Points on a hilly landscape, in no order, each with its height.
A ball rolls from a point to the lowest of its 2 nearest points, and stops where none of them is lower. Distance is the straight distance between rows; heights are no part of it.
j_574 h=616: [ 97 115 150 138 135 179 110 125 114  83  97 117 146 134 130 118 150  88
 117  89 149 109  99 110 131 135 143 120 181 132 107 109 105 154 121  68
 140 191  48 117 122 144 154  77 125 107 128  95 101 114 118  95 113 137
 100 172 128 161 139  66 112]
j_97 h=433: [ 75 140 108 135  90 126 136 119 114 190 113 119 143 165  58  97 140 154
 146 172 159 187 161 137 146 141 166 150 122 181  84 164 155 142 137 110
 156  70 113 187 157 101  98 135 167 180 161 107 141 219 138 118 146 152
 117 168 153 119 152 112  92]
j_36 h=371: [167 135  93 131 168 155 136 177 101 112 139 124 112 115 139 112 142  94
 133  60 143  75 100  90 122 137 121 110 135  72 104  97  62 162 136 100
  76 167  90 135  84 141 127 159  97  82  89  59 120 127  94  98  88  67
  66 111  79 124 127  91 160]
j_488 h=539: [170 126 138 144 126 146 160 193 141 108 131  83  97 128 109 140 154  90
 119  72 149 102  73 120 103 167 129 111 160 117 101 120 124 125 153  57
  75 181  75 119 114 129  77 122  93  47 112 168 111 124 126 121 142 139
 165 145 106 192 130 125 115]
j_373 h=127: [126 131  97 122 164 105 129 122 143 116 119 119 127 140 157 115 113 131
 139 121 114 143 145 126 141 141 143 111 110 113 149 144 120 145 163 127
 127 110 157 123 132 144 135 144 150 161 124 115 151 116 116 141  97 102
  81 132  99  74 133 138 140]
j_320 h=402: [ 61 139  96 144  93 135 125  86 112 198 113 142 142 140  96  99 115 164
 135 183 150 175 171 151 148 150 144 158  94 161 107 156 146 140 154 157
 175  42 135 194 148 111 143 139 155 193 180  90 146 214 120 112 139 157
 132 160 145 115 137 116  97]
j_184 h=607: [132  63 108 122 151 101 138 234 150  98 134  96 161  64 161 130 107 113
 130 116 129  85 125 135  66 166 147  41 170 155 155 167 115 142 201  73
  81 106 121 100 102 155  94 138 111 135 107 150 128  89  80 192 115 116
 147 116  98 103 110 126 156]
j_180 h=275: [187 175  57 123 146  67 188 180 119 161 172 123  87 130  99 102 142 142
 157 102 116 165 134 105 137 116 129 100 118 119 147 147 145 141 117 123
  80 110 159 158 112 103  47 199 153 115  93 131 150 154 145 128 127  65
  81 109 113  79 152 146 167]
j_840 h=444: [174  96 142 101 146 110 141 182 139  86 125 111 168  93 161 150 123 127
 110 116 108  93 109 111  95 107 106 112 149 119 141 111 113  81 112 131
  84 151 137 111 126 132 125 134  89  90  90 139 114  77 104 160 104  78
 147  74 113 115 118 138 157]
j_81 h=653: [100 158  95 161 129 169 140 110 109 152 144 140  94 135 107 109 151  99
 152 113 159 120 101 122 142 154 130 121 135  99 111 129 124 184 150  94
 141 149  80 141 117 127 120 111 141 113 151  76 119 166 130  61 144 144
 105 160 128 160 135  89 111]
j_898 h=495: [122  83 185 146 100 167 116 129 143 125 170 160 119  47 159 155 129  91
 140 155 151  76 100 153  86 149 104  98 143 117 154 123 143 156 150 120
 148 146 101  74 114 143 168  69  92 119 137 133  91  80  89 106 159 182
 204 127 112 201 102 117 117]
j_409 h=166: [130 169 133 110 141 101 131  68 118  90 113 147 125 206 135 113 143 149
 122 120  85 161 137 117 171  71 113 181 105 123 111 104 137 100  53 180
 173 138 167 137 137 112 139 135 168 151 121 125 139 123 157 114 114 108
  87 137 166  92 152 151 130]
j_414 h=505: [168 105 146 117 139 113 147 152 169  86 148 128 122  89 180 156 111 116
 142 123  99  87 102 141  92 124  94 104 123  93 165 114 136  96 129 143
 105 136 160  76 126 138 128 123  98 102 108 149 121  55  93 148 124 102
 160  80  97 137 110 179 137]
j_833 h=290: [101  97 175 147  98 184  80  79 143 152 101 100 114 141 113 153  99 109
 119 120 140  93 120 156 115 184 139 162 124  98 106  82 109 107 169 132
 125 116 111 106 138 150 186  88  87  80 167 154 116 121 113 129 140 195
 177 149 122 198 102 141  70]
j_534 h=562: [109  94 164 116  79 146  96 123  73 150 122 144 188  97  91 130 147 134
  99 160 162  98 148 106 103  88 136 144 155 169 105 129 126 118  87 136
 122 156  67 163 148 115 140 112 122 124 129 108  91 164 158 129 161 151
 162 110 179 161 122  63 132]
j_6 h=630: [191 137 130 105 159  74 190 183 147  70 162 138 135  88 161 153 154 141
 135 127  93 135 104 122 134  53  56 121 150 135 168 125 158  85  57 139
 111 153 156  99 107  99 102 124 110 108  71 140 120  58 121 134 106  68
 148  64 140 111 125 146 189]
j_194 h=414: [104 147 113 123 100 141 120  96  70 169 115 125 141 166  67 107 148 151
 117 127 157 112 130 117 144 108 132 185 123 128  61 118 105 117  90 154
 115 128  82 182 135 103 121 151 141 108 150 101 103 213 168 115 160 160
 109 131 179 151 136  89 109]
j_681 h=216: [112 107 155 139 121 185  78  88 137 128  84  89 111 163 119 140 100 109
 124  78 132  83 104 132 128 177 141 170 131  62  79  64  82 110 163 123
 100 130 107 106 132 159 191 114  93  62 160 127 118 120 111 126 110 155
 126 142 106 178 114 129  79]
j_49 h=889: [111  71 159 116  86 159  61 128 113 166 130 152 173  55 128 160  97 145
 108 180 143  85 169 132  83 138 128 124 116 141 150 122 102 122 161 180
 130  95 132 145 147 144 178 131 102 142 155 123 101 140 117 160 151 156
 187  91 135 145 102 121 138]
j_583 h=377: [114 157 108 118 157 106 147 139 113 117 123 112 124 186 119  86 162 114
 146 124 112 183 144  84 175 102 163 124 155 137 114 137 133 170  98 108
 149 127 132 136 129 114 109 139 179 177 101  98 146 132 109 128  86  72
  42 167 124  42 164 110 144]
j_323 h=351: [ 85 103 179 149  90 188  80  68 148 165 117 141 116 113 135 153  93 118
 114 158 141 106 143 182 115 179 130 146 102 119 135  97 127 118 164 154
 168  89 131 105 127 151 199  73  88 114 181 162 117 119  98 119 153 218
 200 155 124 191 101 151  69]
j_810 h=631: [128  86  95 123 173 111 139 174 153  91 143 121 137  78 198 124 100 107
 152 112 119  75 125 130  95 161 122  55 133 103 169 151 108 149 188 117
  94 107 141  82 100 162 122 141 112 148 115 112 138  72  65 173  92  97
 108 106  78  86 107 145 150]
j_646 h=821: [148  99 208 135  91 140 117 124 142 128 109  99 142 140  91 159 136 122
  92 138 153 120 121 142 106 134 140 164 151 175 115 133 154  80 106 101
 128 172  97 117 151 128 117  91  90  96 135 204 106 128 163 143 165 199
 213 138 161 205 107 137  94]
j_916 h=239: [113 156  75 138 108 136 158 125  93 208 178 165 116  94  96 104 140 132
 165 175 152 141 134 113 125 117 114 110 113 125 119 158 138 172 137 140
 126 100 106 185 132  98  92 152 147 152 151  61 125 204 145  92 159 126
 123 109 138 131 133  97 137]
j_655 h=88: [154 165  60 130 124 120 165 146  88 200 194 174 107  83 108 112 148 139
 165 153 143 124 132 103 125 104  96 109 106  95 129 144 125 166 127 158
  91 112 125 175 113 103  86 181 135 127 123  59 127 171 151  98 154  88
 112  77 129 125 127 105 171]
j_673 h=617: [115  96 142 110 109 128 103 162  88 124 112 124 183 105 102 127 152 134
 100 150 136 130 144  95 115  93 148 112 168 182 121 134 122 130  96 107
 119 153  79 155 143 120 125 113 137 146 115 108 113 141 141 135 132 116
 127 119 160 124 140  68 161]
j_757 h=108: [125 134 170 125 115 170  94  63 124 113  82  96 114 194 121 132 111 122
 111  84 122  99 106 132 154 134 128 205 128  76  68  58  98  82 106 155
 116 146 121 110 131 141 176 115 108  61 154 151 115 120 146 121 113 165
 129 140 142 174 118 132  75]
j_772 h=843: [147  73 172  99 119 154  73 117 107 118  94 122 174 114 137 156 103 127
  99 124 113  59 137 100  96 112 130 157 125  91 100  66  73  84 117 176
  86 145 120 128 148 144 194 146  85  81 117 111  96 116 120 169 112 100
 133  77 121 125 104 123 137]
j_589 h=114: [125 123 165 124 119 153  93  79 118 110  98 127 149 156 128 135 119 126
 104 114 125 108 128 125 136 114 127 175 129 112 100  89 112  99  97 153
 136 155 113 122 144 135 168 114 118  97 139 136 111 117 149 125 131 149
 135 130 154 157 124 117 102]
j_851 h=563: [146  88 149 125 125 147 121 189 138 109  98  74 148 126 106 151 138 105
  98  93 147 118 102 117  92 165 154 114 171 148  97 128 111 114 163  59
  86 171  69 128 133 145 107 114  99  76 122 169 111 128 127 151 129 144
 156 150 116 172 131 116 116]
j_997 h=487: [147 156 106 135 119 121 142 155 123 152 110  78 103 179  60 128 147 133
 124  92 153 158 116 124 133 163 149 146 130 144  83 139 131 118 147  84
  84 138  93 159 125 118  68 161 137  82 137 169 133 195 169 131 149 150
 121 155 130 155 148 139 102]
j_397 h=101: [ 88 144 152 124 158 127 108  70 165  74  62 122 142 202 171 109 114 142
 111 115 103 184 143 150 157 138 152 153 124 138 116 125 132 117 135 115
 188 105 171  99 146 147 177  90 143 170 139 147 177  96 129 136  88 132
  99 182 127 103 139 149  90]
j_143 h=404: [163 149 166 111 149 105 137 106 188  67  96  98 119 182 167 144  88 135
 116  97  82 152 112 151 125 125 125 144 109 124 134 114 136  60 113 125
 133 142 188  93 147 149 118 119 113 103 124 200 154  70 138 154 105 121
 140 114 118 121 128 206 102]
j_540 h=636: [ 90 145 112 147 145 171 116  91 115 104 114 130 114 161 137 107 143  98
 139  89 142 120 107 116 160 139 137 137 145  96 109 107 109 170 133 100
 154 161  87 123 118 142 159  98 145 125 139  79 124 128 119  76 108 127
  75 170 122 138 144  85 108]
j_914 h=367: [152 149  88 126 143  76 190 179 152 124 184 153 107  77 138 131 145 132
 164 153 106 156 123 124 132 106  93  73 149 137 195 163 176 146 116 120
 124 107 160 107 115 109  74 140 146 162  95 126 139  94 130 125 137  83
 133 103 128 104 131 150 184]
j_290 h=649: [135  95 137 110 138 102 131 198 112  98 111 108 183  98 126 131 144 131
  99 143 111 140 131 100 117  83 138  93 177 190 142 142 131 116  97  92
 106 147 109 133 141 119 106 111 126 144  84 139 126 111 127 159 114  93
 132 107 148 100 143  90 181]
j_135 h=745: [119 172 155 155 113 147 130  47 171 128 127 122  71 181 147 136 105 119
 138 108 113 146 103 181 155 147 116 161  81  93 123  95 156 105 132 152
 166 122 161  90 131 131 148  76 117 100 158 173 155  87 135  92 135 190
 158 151 134 179 125 172  74]
j_515 h=46: [153 116  80  99 150  83 126 158  94 152 105 101 141 153 116  94 117 156
 123 101 126 145 171 107 149 135 169 129 108 116 108 147  82 142 164 123
  65  96 148 171 126 137 120 195 150 131 104 114 159 156 128 173  78  66
  38 111  90  30 149 106 155]
j_425 h=491: [136 131 107 126 138  97 122 108 166 133 158 162 115  97 173 148  90 161
 144 159  97 130 156 159 126 126  96 110  65 107 200 139 146 121 149 204
 151  78 216 115 131 138 140 157 140 172 132 133 157  99 120 142 130 107
 137  93 109  90 116 194 151]
j_447 h=346: [126 163  86 132 119 141 143 120  69 178 151 144 120 144  82  96 158 132
 137 126 153 120 121 100 141 104 127 150 121 117  76 124 106 151  98 143
 110 139  85 181 117  98  98 163 147 106 139  71 107 205 156  96 152 125
  91 123 160 137 139  87 134]
j_953 h=760: [101  95 136 106 140 154  89  99  75 100 125 169 172  91 161 142 145 126
 113 124 124  77 145  80 143  63  96 129 140 113 136  92  97 136  70 178
 131 169  95 139 117 127 193 126 112 146 104  52 104  96 118 120  98  76
  89  82 138 101 119  74 172]
j_241 h=672: [108 131  93 160 115 163 136 142 126 180 163 138 100  88 103 123 125 107
 162 139 174 112 111 146 106 194 124  87 124 119 128 157 126 186 206  91
 118 112  86 146 119 132 105 122 123 119 162  94 122 178 116  87 161 165
 148 152 107 170 122 112 107]
j_870 h=579: [131  91 115 134 133 101 163 238 151 102 144 106 152  60 121 133 143 114
 125 143 131 133 112 132  90 139 135  43 189 190 166 180 157 143 159  54
 111 124 109 107 117 125  76 106 124 148  96 162 120 106 105 152 142 123
 170 134 129 127 132 111 170]
j_256 h=701: [ 67 129 104 147 117 163 119 108 120 166 156 168 121  84 142 115 125 126
 155 181 150 144 148 136 130 163 126  86 118 146 165 165 138 188 173 137
 189  91 116 141 125 122 145 105 146 198 172  83 128 162 101  96 141 154
 135 157 119 124 125 106 121]
j_565 h=732: [114 166 147 161 117 137 140  62 165 130 152 165  86 133 158 136 114 126
 142 153 118 163 125 183 141 133 108 124  88 126 163 137 174 129 127 151
 197 121 166  96 128 122 139  75 133 149 154 156 150  97 128  85 156 183
 169 148 133 160 125 165 100]
j_756 h=555: [128  91 131 138 124 124 149 189 153 103 178 148 128  35 162 148 142  99
 147 149 138  87  93 145  89 153  95  54 164 129 173 151 147 163 162  99
 129 131 109  85  98 138 123  92 104 138 116 126 104  73  87 124 152 138
 189 110 112 169 112 120 147]
j_111 h=420: [174  92 105 110 155 146 114 201  93 118 122 103 150 102 135 122 126 109
 114  74 145  59 118  87  88 143 134 108 141  87  93  92  47 133 152 111
  40 152  93 147  98 148 137 169  80  79  84  71 117 124  90 152  83  58
  84  91  74 107 119  89 167]
j_892 h=331: [149 164  89 116 135  80 165 169 114 155 150 119 110 155  88  98 154 137
 151 137 116 186 142  96 153  99 156 113 134 150 129 152 149 154  99 111
 117 112 146 160 134 101  65 172 172 157 104 122 143 159 135 130 121  78
  77 134 134  63 166 128 163]
j_398 h=566: [172 120 147 120 135  93 168 152 173  88 177 159 119  56 179 170 131 134
 150 161 101 108 109 148 109  84  59 110 123 109 191 130 174 106  91 156
 126 131 167  74 113 117 133 117 107 124  92 143 121  39 110 134 136 101
 183  68 119 145 106 164 162]
j_887 h=806: [138  71 179  98 119 142  93 123 100  99 123 155 186  70 168 163 125 129
 103 144 113  65 138  96 105  68  95 145 134 108 138  85 105  92  75 187
 111 161 117 115 134 129 191 124  89 116  99  97  91  76 112 151 107  87
 144  57 131 122 104 100 166]
j_506 h=169: [ 78 140 150 131 169 138 125  97 162  58  86 119 135 177 179 112 131 105
 127 119 104 172 130 132 148 132 157 111 155 151 132 139 139 141 129  85
 187 137 133  79 134 145 153  64 144 179 129 133 157  82 111 124  88 126
  92 189 118  99 143 124 108]
j_901 h=685: [116  90 145  96 147 105 108 145 111  91 114 140 186  96 165 140 132 149
 100 159  95 124 151 101 127  62 119 105 149 170 155 129 128 109  76 148
 131 141 133 128 143 125 144 117 124 176  92 113 135  93 125 161  92  82
 115  85 145  74 128 102 188]
j_575 h=297: [176 143 141  98 141 106 116 107 134 105  89  93 133 202 126 133 106 149
 107  89  98 134 123 122 149 114 127 184 108 109  84  86  96  65  95 167
  99 142 164 141 135 134 130 171 124  79 126 169 130 134 166 158 102 111
 103 108 138 115 137 168 111]
j_896 h=274: [177 135 105 123 127  75 150 175 162 140 125  84 112 144  96 140 102 151
 122  97 116 152 131 139 105 159 146 113 121 146 145 151 144  96 162 100
  77 112 167 149 141 131  59 185 133 106 112 204 152 140 157 176 144 114
 143 113 110 112 135 184 131]
j_32 h=494: [135 108 148 117  85 141  97 119  81 173 124 128 167 120  81 140 132 143
 105 146 160  90 141 114 108 101 132 168 123 134  88 113 104  97 102 167
  93 140  92 172 147 114 132 152 111 101 139 122  94 180 166 138 160 156
 162  96 166 162 116 101 127]
j_824 h=311: [128 133 122 142 146 161 119 104 130 116 148 150 107 110 167 138 121 103
 145 106 127  79 104 121 132 129 102 125 111  60 145  91 103 152 139 151
 124 153 121 107 117 141 164 122 116 108 129  78 118  95 101  95 115 114
 106 106 101 142 122 126 131]
j_422 h=725: [104  98 108 100 132 125  90 111  71 140 130 163 169 105 147 130 133 153
 120 153 121 108 170  86 139  73 119 118 120 131 144 119 104 143  90 187
 126 129 121 159 136 123 169 146 136 175 112  65 132 128 129 139 101  78
  84  82 139  74 131  83 183]
j_90 h=24: [107 156 110 136 153 113 123  78 145 111  87 113 121 203 142 105 117 146
 125 104 115 181 136 144 173 152 148 164 106 110 112 124 133 127 155 130
 156  95 169 124 143 145 161 130 161 153 138 131 167 128 128 127  95 123
  80 170 124  93 146 143  97]
j_855 h=358: [156 132 170 103 137 114 105  90 164  95  76 100 142 191 137 151  87 156
  95 114  90 146 133 144 134 122 137 179 104 122 108 100 118  52 108 152
 132 125 187 122 158 150 148 138 108 102 131 191 146 105 161 170 109 132
 142 110 141 124 120 187  98]
j_580 h=394: [ 99 152 147 166 118 194 120  54 123 127 155 172  82 115 161 134 125  92
 151 109 143  76  96 140 146 108  96 155 112  59 128  80 125 165 113 153
 164 163 108  90 113 133 179  80 113  96 146  87 111  88 110  57 135 160
 129 125 124 172 113 106 106]
j_387 h=429: [107  86 186 144  85 180  88  96 138 149 156 175 113  58 158 162 104 103
 134 167 136  74 123 163  88 148 111 122 109 104 157  99 128 143 151 172
 158 111 130  80 120 143 204  85  87 117 159 141  93  94  81 118 160 192
 202 113 105 187  92 145 104]
j_846 h=668: [197 146 131 110 129  65 181 183 134 109 154 128 134 107 115 140 153 149
 123 135  96 151 111 120 133  54  93 127 144 161 151 135 166  82  52 131
 110 147 162 130 124  98  73 144 131 115  82 165 122 106 159 139 136  87
 160  83 163 121 138 144 182]
j_218 h=463: [107 102 109 127 142 151  82 128 116 140  81  90 149 148 112 123 112 135
 114  91 157 122 140 125 131 184 163 146 131  98  85 120  79 145 197 100
  92 114 100 146 127 163 170 146 129 109 147 104 135 152 119 146  99 127
  84 160 103 121 129  92  99]
j_340 h=731: [163 151 164 124 101 113 150 123 107 123 139 130 130 140 104 131 160 126
 109 134 136 124 103 125 137  80 113 165 141 147 102 122 150  96  58 137
 122 183 105 130 130 101  95 125 130  96 118 160  94 145 177 114 164 156
 163 119 179 168 128 123 125]
j_794 h=702: [174 144 168 113 113  86 146 147 133 103 110 119 145 156  99 139 140 149
  97 133  99 162 119 127 136  72 131 159 139 183 127 140 162  70  50 123
 139 159 156 136 148 108  81 128 139 125 104 190 125 125 179 148 150 132
 166 115 177 133 140 156 145]
j_121 h=584: [ 98 120 134 130 164  91 135 163 182  82  95 116 141 140 161 116 109 123
 126 143  98 174 157 139 128 145 179  79 143 193 166 187 144 128 160  68
 162  92 180  81 130 150 101 108 152 209 122 168 166  95 108 181  97 120
 117 177 106  56 125 159 132]
j_835 h=430: [158 127  96 115 148  68 161 167 172 114 165 146 122  77 160 140 109 154
 154 145  94 134 144 144 114 114  95  80 115 136 209 165 160 120 132 149
 123  90 199 104 125 129  87 160 141 173 102 148 155  81 123 159 123  85
 136  87 114  85 121 179 181]
j_699 h=440: [ 99 120  93 141 118 117 114 122 150 171 114 116 124 133 121 117  92 161
 131 150 146 166 166 168 138 205 154 125  94 150 145 164 127 143 212 129
 145  50 171 152 137 142 136 149 150 172 169 139 159 169 114 147 128 152
 132 163 115 106 126 145 101]
j_760 h=144: [145 152  66 129 136  90 146 134 112 173 113  92 108 183  88  92 118 161
 135  96 143 172 154 130 166 173 166 150  93 103  97 147 113 149 176 120
  87  77 150 180 128 125 109 200 169 122 128 122 162 187 135 143 112 101
  60 138 101  68 146 126 119]
j_8 h=761: [134 161 178 154  90 144 155  79 104 161 163 149 105 122 109 134 145 117
 128 150 169  98  93 150 129  97 101 189 119 122  91 118 159 109  69 145
 130 172  90 110 133  98 111 108 108  84 143 160  85 155 176  93 182 207
 190 120 172 199 106 115  92]
j_726 h=303: [141 139  76 126 167 135 154 165  91 127 158 146 113 101 141 112 168  98
 146 104 133 110 107  81 149 104 108  93 153 104 140 122 105 177 108 109
 108 166  93 130  93 119 117 141 125 132  89  51 126 119 110  92 101  63
  66 111 115 108 133  86 184]
j_570 h=467: [108 106 113 141 130 146  94 120 145 156  97  91 124 143 111 135  97 135
 122 113 153 129 139 155 125 210 151 134 112 110 115 125 107 135 215 113
 107  86 128 137 135 159 155 138 124 115 163 135 144 151 114 143 123 159
 128 161 104 144 122 137  88]
j_739 h=236: [183 149 117  96 148  98 121 135 105 104  87  83 127 213 107 108 131 148
 103  67 110 149 122 101 156 108 136 178 129 133  54  99  83  79  89 144
  83 147 141 161 111 130 105 184 139  75 113 163 125 165 169 152  97 106
  67 131 138 106 151 144 118]
j_201 h=383: [191  93 135 105 146 115 152 213 139  85 116  69 149 113 141 149 120 119
  99  84 114  94 102 107  72 134 128 112 164 123 109 110  99  75 136  93
  50 156 125 122 118 134  99 151  71  52  90 173 113 100  99 178 103  83
 150  88  97 122 123 143 142]
j_579 h=337: [ 78 157 143 165 105 182 109  37 106 152 139 166 105 128 130 128 122 112
 134 133 153  98 121 152 144 121 106 172 107  88 112  95 137 141 114 167
 173 131 101 123 127 126 179  87 124 109 166 100 109 130 128  70 153 188
 148 142 145 174 118 103  90]
j_732 h=468: [121 130 114 142 108 125 119 120 154 171 145 131 115 108 116 138  96 146
 134 163 138 144 143 171 115 179 126 112  91 147 160 158 144 127 181 141
 145  79 161 146 140 132 109 137 131 152 165 153 140 159 128 132 163 168
 178 132 123 144 122 167 103]
j_587 h=564: [116 133 139 128 151  90 118 121 191 103 102 138 134 146 164 132  92 158
 115 151  91 173 159 163 131 141 154 109  97 170 178 164 146 105 146 127
 181  82 219 101 139 148 126 122 146 200 131 167 177 103 132 171 116 129
 139 145 117  76 123 186 129]
j_742 h=328: [ 92 170 134 121 119 128 136  98  99 111 122 147 131 206  88  86 178 120
 131 140 120 170 131  96 169  82 141 162 156 156  89 122 152 145  51 130
 180 147 108 149 136  91 117 117 183 162 123 103 120 153 145  96 133 122
  82 179 177 105 162 101 116]
j_157 h=218: [134 136  94 119 178 122 148 135 133  97 146 135 117 114 173 125 135 110
 149 106 111 114 114 109 141 114 106  97 130  97 161 129 120 149 126 131
 120 151 130 104 111 135 128 132 133 139 102  87 136  90 100 116  95  79
  77 111  99  93 133 130 162]
j_38 h=533: [113 128 144 125 134 110 105 100 164 117 127 170 140 108 174 143 100 164
 119 171 100 151 168 156 128 115 120 115  84 152 191 149 149 113 126 179
 191  92 203 109 138 134 155 119 139 197 138 144 162 100 131 142 133 134
 155 120 125  98 115 177 146]
j_331 h=688: [ 77 113 112 153 123 176 110 121 134 144 156 154 111  79 150 123 120 108
 152 146 157 110 123 151 118 188 126  79 122 117 161 150 118 194 200 114
 167 111 103 116 115 148 156  92 129 159 168  89 119 131  91  94 142 167
 139 161 105 159 119 110 112]
j_429 h=512: [177 166 104 140 133 125 163 179 118 132 136  96  85 154  92 119 162 107
 126  73 146 134  87 109 131 141 131 127 145 124  89 124 124 130 125  80
  79 174  88 142 100 113  56 154 123  54 115 151 116 168 154 108 143 128
 121 149 125 166 147 124 123]
j_886 h=322: [190 124 117 123 133 101 151 183 165 120 129  77 102 138 116 146 106 125
 124  79 119 115 107 129  90 171 132 112 130 115 127 122 125  92 166  99
  59 134 143 131 126 133  76 180  99  64 108 193 138 118 133 172 135 109
 150 107  92 139 126 180 121]
j_656 h=256: [ 94 160 145 147 108 147 117  50 114 139 122 147 122 164 114 121 129 136
 120 140 137 134 133 153 153 113 119 181 106 116 103 112 145 111 100 164
 171 126 121 136 141 118 154 106 136 122 156 130 125 150 154  99 157 182
 145 146 166 160 129 122  92]
j_490 h=718: [ 90 155 122 157 118 147 135  78 150 148 170 188  96  92 163 130 120 134
 151 181 127 153 143 170 137 142 100  99  86 130 184 155 165 163 148 171
 213  88 164 115 121 118 152  97 138 187 166 124 142 125 112  87 154 170
 162 147 126 137 120 153 117]
j_92 h=208: [175 182  70 128 136  69 168 154 135 164 141  94  76 173  85 111 117 154
 142  85 120 176 135 131 144 160 147 131  98 118 124 150 138 122 153 113
  81  99 169 167 125 116  58 210 161 102 117 166 156 177 156 147 137 101
  93 127 109  89 147 169 123]
j_444 h=432: [ 88 113  96 128 130 147 101 143  88 146  94 104 151 149  95  99 146 128
 127 106 164 144 148 102 144 161 181 128 153 130  90 142  93 182 169  78
 110 120  73 158 123 139 151 139 161 147 133  71 136 172 114 127 100 110
  49 174 112  95 142  59 118]
j_492 h=782: [134 134 194 162  78 156 131  66 128 172 159 148  94 107 116 159 117 112
 133 156 158  90 105 164 115 120 106 180 106 110 111 102 160 102 100 160
 133 144 115  95 136 111 145  92  87  82 151 174  96 131 144 108 175 216
 211 118 149 206  87 143  82]
j_163 h=266: [156 147  50 123 143  93 170 164 118 169 199 171  97  64 138 125 142 139
 177 158 124 125 138 110 128 107  79  75 121 100 184 155 144 169 131 153
 101 101 150 140 103 112  91 173 137 157 103  75 141 120 131 114 129  63
 105  77 118 102 124 127 194]
j_300 h=550: [127  91 131 130 112 112 130 196 158 136 136 113 146  75 113 136 122 130
 124 160 140 135 130 151  82 172 148  67 153 193 171 182 151 137 173  77
 131 114 129 123 130 138  85 117 124 158 135 177 129 129 125 154 158 155
 187 141 126 151 125 141 135]
j_606 h=273: [138 167 111 109 158 116 149  90 100  95 144 163 107 171 147 110 164 123
 140 111  93 140 120  94 176  53  95 156 126 111 125 105 128 136  42 169
 161 169 140 130 112 103 129 132 164 140 109  88 126 118 140  90 105  80
  62 126 155  89 149 125 154]
j_477 h=350: [ 83 153 119 145  94 141 132  75 113 184 143 167 135 121 103 116 124 144
 137 190 143 152 152 153 136 113 115 151  96 146 122 153 161 128 116 167
 179  85 129 173 147 101 127 119 143 169 169 108 126 193 147  99 172 175
 163 127 160 143 128 127 105]
j_231 h=315: [ 97 170 128 144 150 140 148  63 132  99 156 182  88 141 174 123 155 109
 155 141 106 153 118 125 168  84  92 128 121 105 164 126 171 163  77 154
 207 159 133  94 122 108 147  82 156 169 128  96 148  82 120  67 119 116
 102 147 139 122 132 128 142]
j_175 h=588: [102  71 160 124 133 161 104 175 126  88  91  95 179 101 131 141 133  95
  99 109 147 101 115 115  89 155 158  95 185 157 117 130  98 135 161  57
 117 174  55 112 131 157 144  83 102 112 119 130 102 105 105 143 117 137
 140 156 120 158 123  80 123]
j_26 h=232: [ 84 145 136 142 144 138 134 105 147  95 128 145 118 139 158 116 143 104
 139 149 117 165 130 129 151 131 143  94 143 152 162 148 160 161 126 102
 195 142 125  92 130 122 136  74 154 189 130 115 147  98 116  99 126 133
 113 179 126 117 140 125 129]
j_644 h=868: [120  63 177 112 100 163  60  99 125 147 105 139 153  88 137 169  87 130
 106 158 112  64 152 127  83 140 136 153 109  92 131  79  90  98 157 194
 113 102 145 112 150 150 221 132  83 102 150 128  96 115  98 170 138 140
 172  85 111 144  89 150 123]
j_424 h=804: [152 100 219 136  89 150 115  91 155 124 119 117 123 128 129 163 110 114
 104 142 132 107 115 152 100 131 132 172 126 133 125  99 150  78 104 135
 136 160 129  85 147 130 153  85  82  86 140 200 108  93 138 142 158 195
 214 118 140 202  93 159  92]
j_171 h=265: [109 158 151 106 127 112 118  98 117  87  79 120 147 229  96  98 154 143
 111 119 104 182 137 113 164  95 151 183 147 165  78 119 138 107  67 118
 167 138 140 143 147 116 129 123 173 153 124 144 137 142 160 130 116 131
  90 177 171 103 160 127 105]
j_258 h=157: [176 132  89  98 149 100 120 159  83 130  97  92 137 178 103  99 131 146
 111  73 127 138 142  89 147 119 154 155 123 122  70 110  69 120 121 125
  66 136 121 176 106 129 115 193 139  84 103 117 134 171 146 154  85  81
  40 122 107  77 155 110 140]
j_59 h=403: [101 137 102 120 140 115 133 152 108 141 104  96 132 184  93  82 160 126
 137 119 142 186 158  99 174 138 194 129 154 139  94 156 117 184 149  79
 126 103 115 149 128 125 119 148 181 172 114  95 150 158 109 142  86  86
  29 182 107  49 163  86 122]
j_386 h=375: [127 179 113 140 145 133 169  78 106 128 184 197  82 120 159 125 173 109
 165 142 115 134 108 111 172  61  68 139 125  91 152 122 161 167  57 164
 175 167 127 110 110 100 127 116 152 142 116  73 125 103 142  60 133 104
 102 116 154 127 124 121 157]
j_103 h=576: [110 102 132 129 133  96 132 196 176 115 115 118 142 103 128 121 107 138
 126 161 116 163 151 153 106 163 175  64 148 217 183 198 152 137 168  66
 158  87 170 100 128 144  78 114 147 200 131 183 154 117 122 177 134 144
 160 173 120  94 128 157 141]
j_600 h=464: [110 164  98 137 104 122 152 132 117 182 111  92 113 186  40 107 153 146
 141 128 160 178 127 135 143 155 159 157 123 165  72 160 150 129 139  90
 114  98  94 181 140 105  68 153 156 124 156 141 136 228 163 121 157 162
 117 165 145 141 150 130  91]
j_963 h=507: [130 112 155 137  95 135 115 128 145 152 140 137 140  91 116 145 119 135
 118 170 142 132 134 155 102 143 124 115 117 163 155 154 156 119 141 126
 145 121 131 132 145 129 118 107 118 139 146 160 117 139 144 127 170 176
 197 125 142 168 121 146 116]

Two balls start at each pair of points below. Name the first point that both come to, or write none.
j_422 / j_840 => none
j_331 / j_756 => j_757
j_587 / j_490 => none
j_488 / j_414 => none
j_398 / j_887 => none

Call two points neighbours if one is among the 2 nearest of the other. Go from one point of each pair to the other, from neighbour to neighbour, staying as low as possible. Name the highest point that can't be avoided.
j_655 / j_515 => j_121
j_90 / j_757 => j_580
j_699 / j_757 => j_570
j_90 / j_515 => j_111
j_409 / j_90 => j_386

For each start below, name the point where the ball stops.
j_6 => j_515
j_644 => j_655
j_218 => j_515
j_256 => j_757
j_121 => j_655
j_851 => j_757
